A landscape with many peaks, sampled at points; each row gives a point and its height.
From any point a climber steps to the highest of the 2 points nearest to it. It stops when none of these is higher. Distance is the straight distance between rows; heights are no part of it.
q_809: [119 145 149 139 100  81 125 126 138  73 154 123 176 152  89 138 121 125
 109 112 141  81 117  77]  height 21.0
q_677: [182 124 115 173 194 165 123 144 154 164 144  85 146  87 142 118 192 138
 198 167  82 176 128 139]  height 62.0
q_854: [120  80 124 104 125 188  87 123 126 177 113 121  64 138 151 114 149 113
 101 168 112 138  97 169]  height 62.7
q_115: [ 85 131 123  72  94  86 137 112 103  94 123 149  95 167 146 142 100 124
 100 100 148 108 128 140]  height 7.0
q_193: [103 137 141  97  99  79 158 132 160 103 139 138 127 158 109 139 159  87
 152 100 129 100 123  66]  height 17.1
q_899: [136  97 148 149  93 176 110 118 170 165 131 133 131 136 127 113 106 138
  78 156  96 132 103 120]  height 61.8
q_827: [141 136 125 144  76  87 104 137 114  56 159  98 199 155  88 150  98 123
 106 123 142  84 116 122]  height 23.2
q_725: [ 93 126 155  96  74 104  89 165 138 130 137 152 108 178 131 144 117 123
  78  96 127 122  98 176]  height 39.3
q_202: [134 110 135 108 139  93 181 121 116 130 112 140 103  99 166 119 164 134
 181 140 113 138 147  77]  height 74.8
q_680: [110 102 160 131  75 105  87 138 151 101 148 152 145 151 104 146  91 135
  57  98 140 101  95 147]  height 38.9
q_241: [ 94 115 155 101 117 156 112 131 143 145 111 165  75 154 137 116 136 109
 103 133 110 124 112 129]  height 48.3
q_227: [126 123 149 125  72  95 130 137 166 134 156 131 149 165 103 136 103 110
  99 130 119 123 110  81]  height 68.9
q_808: [148 123 103 120  81 122 105 113  86 116 128 111 144 140 120 138 122 140
 128 131 166 140 130 175]  height 77.6
q_327: [101 125 155 135 153 150 152 126 101 154  77 151 120  87 210 119 131 163
 140 146 145 134 151 107]  height 53.7
q_960: [157 128 104 182 176 184 104 136 163 147 155 106 159 123  87 134  93 122
 126 127  98 173 125 171]  height 48.1
q_462: [160  69 110 138 156 139 139 126 139 155 126 112 111  70 156 113 194 146
 173 164  95 165 146 108]  height 73.0
q_360: [112 138 142 130 133 187 109 122 117 180  80 153 108 133 173 115 130 148
 106 166 138 130 125 144]  height 54.0
q_735: [112  99 163  96  58 107  73 159 129 121 148 160 110 147 146 141 100 142
  33  84 130 103  93 202]  height 36.2
q_540: [ 60 135 154  98 146 151  95 129 135 142 114 173  63 148 159 121  92 136
  58 107 148 113 130 154]  height 61.0
q_78: [178 123  96 160 148 144 127 117 140 154 130 108 154 106 112 116 158 134
 170 145 127 172 141 143]  height 64.4
q_191: [115 136 133 119 164 119 167 117  78 108  82 136 133  87 201 140 166 168
 188 136 157 131 160  94]  height 81.1
q_246: [ 44 181 134 103 139 134 137 130 107 144  87 176  73 160 178 141  49 142
  74 116 125 103 120 152]  height 2.6
q_377: [129 129 137 110 116 102 158 105 125 124 103 135 118 129 139 120 135 126
 147 133 128 125 138 105]  height 85.8
q_370: [181 155 100 183 166  94 146 123 126  92 160  89 177 109  74 120 162 108
 187 115 147 130 138 108]  height 36.8
q_969: [125 121 143 140 105 111 122 117 147 125 123 140 150 147 120 128 123 130
 110 141 132 123 119 109]  height 76.1
q_238: [141  90  96  85 102  91 166 126 116 132 141 112 120 112 120 108 167 106
 169 123 140 127 135  99]  height 46.3
q_886: [ 99 174 174 129 142  81 168 118 136  91 118 124 140 150 147 147 166 108
 165 107 134  80 120  32]  height 17.0
q_237: [126  85 122  93 121 181 114 131 145 181 128 114  75 124 122 100 173  94
 127 155 101 137 111 127]  height 59.8
q_626: [138 163 151 127 149  71 183 138 129  93 146 108 129 100 109 122 207 105
 190 108 140  87 140  40]  height 57.3
q_141: [151 145 118 183 118 158 113 122 123 120 123 110 209 129 120 140  64 156
 103 139 150 120 122 170]  height 30.5
q_538: [115 153 132  91 135  64 171 144 103  80 135 103 124 134  97 131 175  77
 186 109 136  59 135  35]  height 51.8
q_90: [108  99 152 103  88 127 114 147 153 146 149 158 109 153 112 108 134  90
  91 102 128 127 118 124]  height 45.0
q_260: [123 105 135 114  73 119 101 143 138 122 154 143 124 153 105 125 122 127
  81 111 128 130  96 160]  height 42.0
q_432: [149 114  94 165 173 215  89 135 145 163 166 106 115 119  75 133 106 105
 114 132  82 161 109 189]  height 50.5
q_596: [180 149  98 143 124  73 148 122 109  77 160  73 172 121  63 121 167 115
 183 137 144 103 138 106]  height 39.2
q_110: [113 125 121  99  92  90 159 114  91  62 138 109 141 163 102 131 113 114
 128 124 144  64 122  75]  height 10.6
q_683: [158 134 132 144 170 126 136 137 127 138 107 115 137  76 184 119 190 164
 193 152 151 170 151 124]  height 67.9
q_498: [175 152  79 164 163 138 107 130 107 108 158  92 172 119  89 129 113 111
 162 109 147 180 149 191]  height 78.1
q_842: [ 42 137 146  82 152 147 133 126 127 153 104 179  50 143 152 129 100 112
  83  99 106 128 130 133]  height 65.1
q_291: [167 140  85 183 169 123 124 133 159 115 176 100 189 131  72 147  86 113
 158 103  99 154 124 152]  height 73.1
q_877: [152 102 136 142 132 154 140 120 143 162 126 120 133  87 137 102 170 141
 150 149  97 146 138  95]  height 68.8
q_664: [158 109 127 147 106 156 104 123 155 141 144 130 149 138  93 131  78 143
  69 125 105 145 123 143]  height 58.2
q_973: [ 40 184 134  90 134 114 146 118 118  91  88 181  83 169 162 159  34 142
  66  98 122  96 116 131]  height 3.3
q_350: [162 117 106 165 101 102  93 130 113  63 166 105 189 154  77 159  75 124
 109 115 138 123 123 162]  height 25.4
q_409: [ 97 155 122  92 171 117 169 125  71 114  78 150  99 104 218 156 135 151
 181 126 137 133 151 112]  height 73.3
q_502: [130 103 117  85 113 115 147 107  96 137  93 126  87 102 174 128 149 141
 151 140 145 161 142 142]  height 69.1
q_160: [169 115 110 125 137 147 129 115  94 140  94 122 124 106 141 104 147 138
 144 141 161 157 146 170]  height 63.6
q_921: [161 131 106 151 126 125 143 113 117 125 132 120 153 109 128 125 126 142
 160 133 154 139 145 142]  height 69.3
q_299: [162 152  89 195 167 176  91 139 137 125 155 124 171 127  91 153  51 127
 106 118 111 167 130 188]  height 45.7
q_478: [173 143  94 174 127 119 129 122 130 107 139  94 208 147  98 147  56 154
 135 129 120 136 111 151]  height 28.9
q_761: [ 97 165 145  93 113  77 156 125  98  42 131 102 131 173  94 146 117  95
 159 138 130  36 122  46]  height 12.9
q_170: [104 110 127  69 129 121 157 120 124 154  98 149  61 114 165 126 146 127
 152 126 121 136 140 123]  height 75.3
q_643: [ 83 143 151 103 158 172 108 127 110 155  77 163  72 137 172 131 116 147
  80 138 143 113 133 164]  height 57.2
q_907: [169 111 109 157 193 157 141 150 128 163 117  89 146  72 178 128 192 154
 206 166 118 169 139 148]  height 64.3
q_112: [137 136 148 160  99 142  92 135 125 131 117 145 187 154 142 146  91 166
  78 135 157 123 121 161]  height 32.6
q_810: [138 110 151 169 142 204 103 119 136 177 118 144 152 109 125 114 108 157
  85 153 129 139 129 157]  height 57.4
q_448: [128 137 156 141 163 183 139 120 112 146  85 156 135  86 165 106 141 170
 125 142 157 127 162 125]  height 57.0
q_822: [150 107 117 162 175 217 107 114 132 171 126 113 138  74 116 112 122 151
 100 172 110 156 137 163]  height 54.8
q_847: [146 141 143 157 182 122 158 141  87 115  91 132 151  58 205 117 185 170
 196 139 168 135 152  93]  height 73.5
q_622: [149 155 148 140 181  87 166 127 107  98 114 127 130  56 171 107 185 141
 198 130 148 131 158  70]  height 67.2
q_461: [103 128 167 114 133 152 113 116 134 165  92 153 115 137 157 118 144 132
 127 151 120 126 135 103]  height 51.3
q_159: [164 131  81 138 109 123  94 134 109  97 146 104 153 140  91 131 120 116
 145 124 150 153 129 201]  height 85.9
q_264: [109 135 158 133  88 111  98 133 128 108 133 151 156 170 122 138  96 159
  72 119 167 104 123 159]  height 35.4
q_179: [ 51 181 139  87 139  93 134 138 104  62 105 167 104 172 143 167  73 132
  97  98 142  76 118 120]  height 4.4
q_734: [131 134 147 159 144 168 126 111 131 147 103 138 159 116 137 123 107 169
 116 147 143 131 140 125]  height 60.8
q_750: [179 135  94 170 140 107 139 139 161 125 171  94 163 111  60 108 177 109
 175 110 127 148 134 119]  height 34.8
q_560: [185 170  76 202 188 143 124 135 132 123 151  84 175 123  97 162 103 107
 178 109 114 183 139 171]  height 79.4
q_77: [142 105 120 111 109 176  92 119 111 170 117 123  94 137 137  99 131 133
  98 148 141 148 127 200]  height 66.2
q_856: [170 122  90 114 105  70 155 117 120 104 149  94 145 135  86 110 160 113
 174 140 139 131 136 108]  height 42.3
q_190: [171 133 106 169 103 126 102 138 137 115 164 116 184 158  98 159  62 135
 104 116 118 153 113 173]  height 27.4
q_896: [141 149 149 151 171  82 170 141 135 104 126 112 126  72 153 108 224 120
 197 114 145 106 146  47]  height 62.1
q_914: [173  92  91 161 177 173 120 126 145 164 151  90 129  88 117 107 171 112
 170 167  90 172 127 150]  height 61.2
q_247: [110 122 130 106  90  87 143 110 113  85 136 146 128 156 107 141 103 110
 116 112 159  94 135 111]  height 8.7
q_630: [ 82 183 147 113 145  79 173 110 114  67 115 129 121 151 116 157 130  99
 164 122 126  64 136  26]  height 15.2
q_937: [136  96 135 122 102 156 116 140 166 186 158 128 112 133  93 106 166  94
 120 143 104 133 114 112]  height 56.8
q_514: [154 100 130 142  57 133  94 132 137 134 131 127 154 142 113 134  60 160
  65 126 121 160  95 175]  height 54.6
q_913: [119 115 109 100  91 134 100 113 102 137 117 127 106 139 134 115 119 136
  99 119 165 138 142 206]  height 70.8
q_266: [ 58 161 138  81 106 117 114 148 106 145  82 171  52 179 186 146  46 139
  41  99 120  95 116 172]  height 1.9
q_465: [147 110 136 152 139 172 127 115 165 159 139 118 128 122 121 124 137 143
 115 153  98 151 128 119]  height 65.3
q_944: [ 71 111 164  94  89 103  81 152 141 132 133 175  79 142 146 140  74 144
  16  99 132  86 111 176]  height 33.1
q_507: [141 136 107  86 113 123 130 111  73 122  92 128 108 114 156 102 141 139
 148 122 181 144 151 166]  height 63.3
q_968: [ 78 113 157  98  98 149  72 155 127 160 117 159  71 148 156 121  97 141
  17 121 118 109 101 193]  height 30.7
q_42: [ 95 172 167 125 104  76 144 138 148  79 151 126 146 162  98 141 152 108
 144 114 131  83 121  48]  height 18.9
q_316: [162 137  95 189 164 142 118 140 189 147 197  94 164 133  75 155  81  93
 134 109  64 159 117 135]  height 68.2
q_436: [148  83 120 119 151 105 174 124 138 137 126 114 115  60 171 100 183 148
 188 150 105 154 150  75]  height 79.1
q_955: [152  91  91 110  96 104 161 132 158 157 152 101 120 111  93 110 161  97
 158 138 109 137 121  90]  height 50.0
q_308: [ 70 161 149  95 145 103 144 118 115  99 107 172 101 160 144 137 100 127
 118 103 142 105 140 113]  height 5.6
q_729: [146  94 114 161 166 224  72 119 117 172 137 106 114 103  98 103 125 126
 104 164  83 152 120 177]  height 52.9
q_582: [126  97 131  97  83 116 148 138 166 176 158 116 107 139 109 111 163  92
 142 128  98 126 117  81]  height 53.4
q_286: [149 125 120 143 141 113 147 138 157 147 167 107 142 108  91 111 211  85
 180 122 124 139 143  98]  height 32.9
q_784: [ 92 151 161  99 112  97 177 116 160 129 121 157 115 156 116 148 122 101
 141 110 110 112 122  56]  height 15.3
q_919: [ 63 126 136  65 157 148 150 115 122 146  98 174  49 132 166 137 139 111
 124 121  88 137 121 112]  height 69.2

Where does a climber stop that starts at each point below?
q_299 | q_734
q_90 | q_170
q_514 | q_436
q_596 | q_159
q_286 | q_159

Call two points neighbours if one is among the 2 nearest of the other. Go from one point of each pair to the other, from neighbour to neighbour, staying as high as possible. Name the lowest point that can't be avoided.
q_170 and q_191 | q_914
q_159 and q_734 | q_960
q_191 and q_734 | q_327
q_921 and q_170 | q_507
q_560 and q_159 | q_498
q_377 and q_436 | q_202
